Each scene shows the same named points in several views. A view is turned or mirrored, shifted and resized as a whole, has a little noise and may leave points out.

Scene 1
View 1
Q_727: [4,39,-10,-13,-19,-8,-12,8,-7,4,-14]
Q_585: [-14,17,1,1,-10,-23,-1,-10,-13,2,0]
Q_92: [-18,8,-3,-43,7,-37,24,-18,-34,-37,41]
Q_388: [-28,4,4,12,7,-17,6,-18,-21,2,4]
Q_199: [-12,25,-5,-7,-7,-8,-3,0,-18,0,2]
Q_935: [7,13,-21,-19,-16,-35,3,-7,1,-5,-21]
Q_827: [-7,12,-4,-15,-5,-37,9,-14,-14,-12,6]
Q_632: [-10,14,7,30,-16,-31,-15,-13,1,21,-27]
Q_676: [-17,15,-3,-28,2,-22,13,-9,-29,-23,27]
Q_815: [-16,16,-5,-5,-2,-16,4,-8,-19,-3,5]
Q_817: [-18,28,9,9,-10,-12,-12,-2,-18,8,3]
Q_972: [1,30,-16,0,-18,-4,-13,7,1,16,-31]
Q_168: [-30,-8,-4,25,11,-17,8,-20,-12,13,-15]
View 2
Q_388: [4,4,-3,5,23,-6,-14,0,-10,2,-14]
Q_92: [7,48,-20,35,-12,22,-1,-2,-5,-19,-6]
Q_727: [-8,-48,-12,8,3,-21,31,-5,0,-15,-14]
Q_168: [1,-4,9,-22,31,-30,-23,-9,-6,10,-21]
Q_817: [16,-29,-1,-7,12,-4,14,-2,-11,6,-8]
Q_676: [2,19,-15,25,1,13,4,1,-9,-11,-10]
Q_815: [1,-7,-5,7,12,-9,3,-3,-6,-5,-15]
Q_935: [-16,-13,-8,4,-12,-36,19,-15,13,-24,-18]
Q_199: [-1,-22,-7,8,12,-8,14,-1,-6,-7,-14]
Q_827: [1,11,-9,7,-10,-9,6,-12,5,-13,-11]
Q_632: [12,-36,12,-36,8,-38,10,-17,6,9,-13]
Q_585: [2,-26,-4,-1,6,-19,15,-8,0,-7,-14]
View 3
Q_727: [-28,-13,-16,3,-12,0,1,10,-18,-6,-5]
Q_168: [-14,-27,-9,-4,-7,-6,2,-2,25,16,-26]
Q_815: [-14,-20,-16,-2,-5,8,0,7,5,-9,-17]
Q_388: [-11,-26,-14,-6,-7,2,4,1,22,-3,-20]
Q_92: [10,-11,-28,-9,5,31,-8,-8,14,-39,-23]
Q_585: [-18,-19,-17,-3,-10,0,5,2,9,-5,-12]
Q_827: [-9,-8,-24,-5,-5,9,1,-10,6,-16,-17]
Q_676: [-1,-17,-21,-5,0,22,-5,3,8,-29,-19]
Q_972: [-33,-14,-13,5,-12,-8,3,11,-17,9,-9]
Q_817: [-19,-26,-14,-6,-10,5,7,16,7,-20,-4]
View 4
Q_935: [17,11,-1,8,12,-46,13,-6,20,5,-13]
Q_676: [-9,-17,13,-8,31,-34,13,9,17,-10,2]
Q_585: [3,10,6,-2,16,-19,7,-2,6,6,-1]
Q_972: [25,30,0,-13,-1,-29,-2,-7,11,7,-9]
Q_817: [8,10,4,-12,18,-8,3,3,2,5,5]
Q_632: [14,30,-1,11,6,-7,4,-12,-4,20,-4]
Q_727: [25,17,-3,-19,10,-30,2,-1,13,2,-6]
Q_388: [-13,6,17,3,13,-13,4,-3,3,5,6]
Q_827: [0,-3,6,9,24,-34,17,0,14,0,-3]
Q_815: [-2,4,12,-6,15,-24,6,1,10,1,3]
Q_199: [4,11,8,-11,12,-15,2,0,5,4,3]
Q_92: [-19,-32,15,2,41,-42,22,12,21,-14,3]
Q_168: [-17,18,22,13,-1,-13,-1,-15,0,13,2]
View 5
Q_388: [8,19,-34,-11,-4,-12,-9,-31,9,8,-2]
Q_935: [30,17,18,-3,15,-5,-28,-23,3,-3,8]
Q_92: [48,30,-19,-37,-11,-40,3,-7,-11,-30,-18]
Q_199: [13,10,-20,-7,10,-8,-13,-15,-8,-3,17]
Q_585: [13,18,-19,-8,8,-10,-13,-28,6,1,13]
Q_676: [30,22,-23,-23,-4,-27,-3,-9,-12,-20,-3]
Q_632: [-3,19,-13,3,19,1,-23,-50,27,21,26]
Q_727: [13,8,-2,3,23,0,-21,-16,-11,-5,33]
Q_827: [29,25,-5,-17,4,-20,-13,-25,4,-8,2]
Q_815: [15,14,-23,-10,3,-12,-13,-21,-4,-1,6]
Q_972: [7,8,-6,6,23,5,-24,-24,1,6,33]
Q_168: [2,13,-31,-1,-4,1,-18,-42,17,25,-13]
Q_817: [3,15,-31,-5,14,-11,-9,-27,2,1,26]

In a view up to two points have been moved. Name them for each view, in the order of its rows, or write none.
view 1 => none
view 2 => Q_388, Q_585
view 3 => Q_817
view 4 => Q_199
view 5 => Q_972
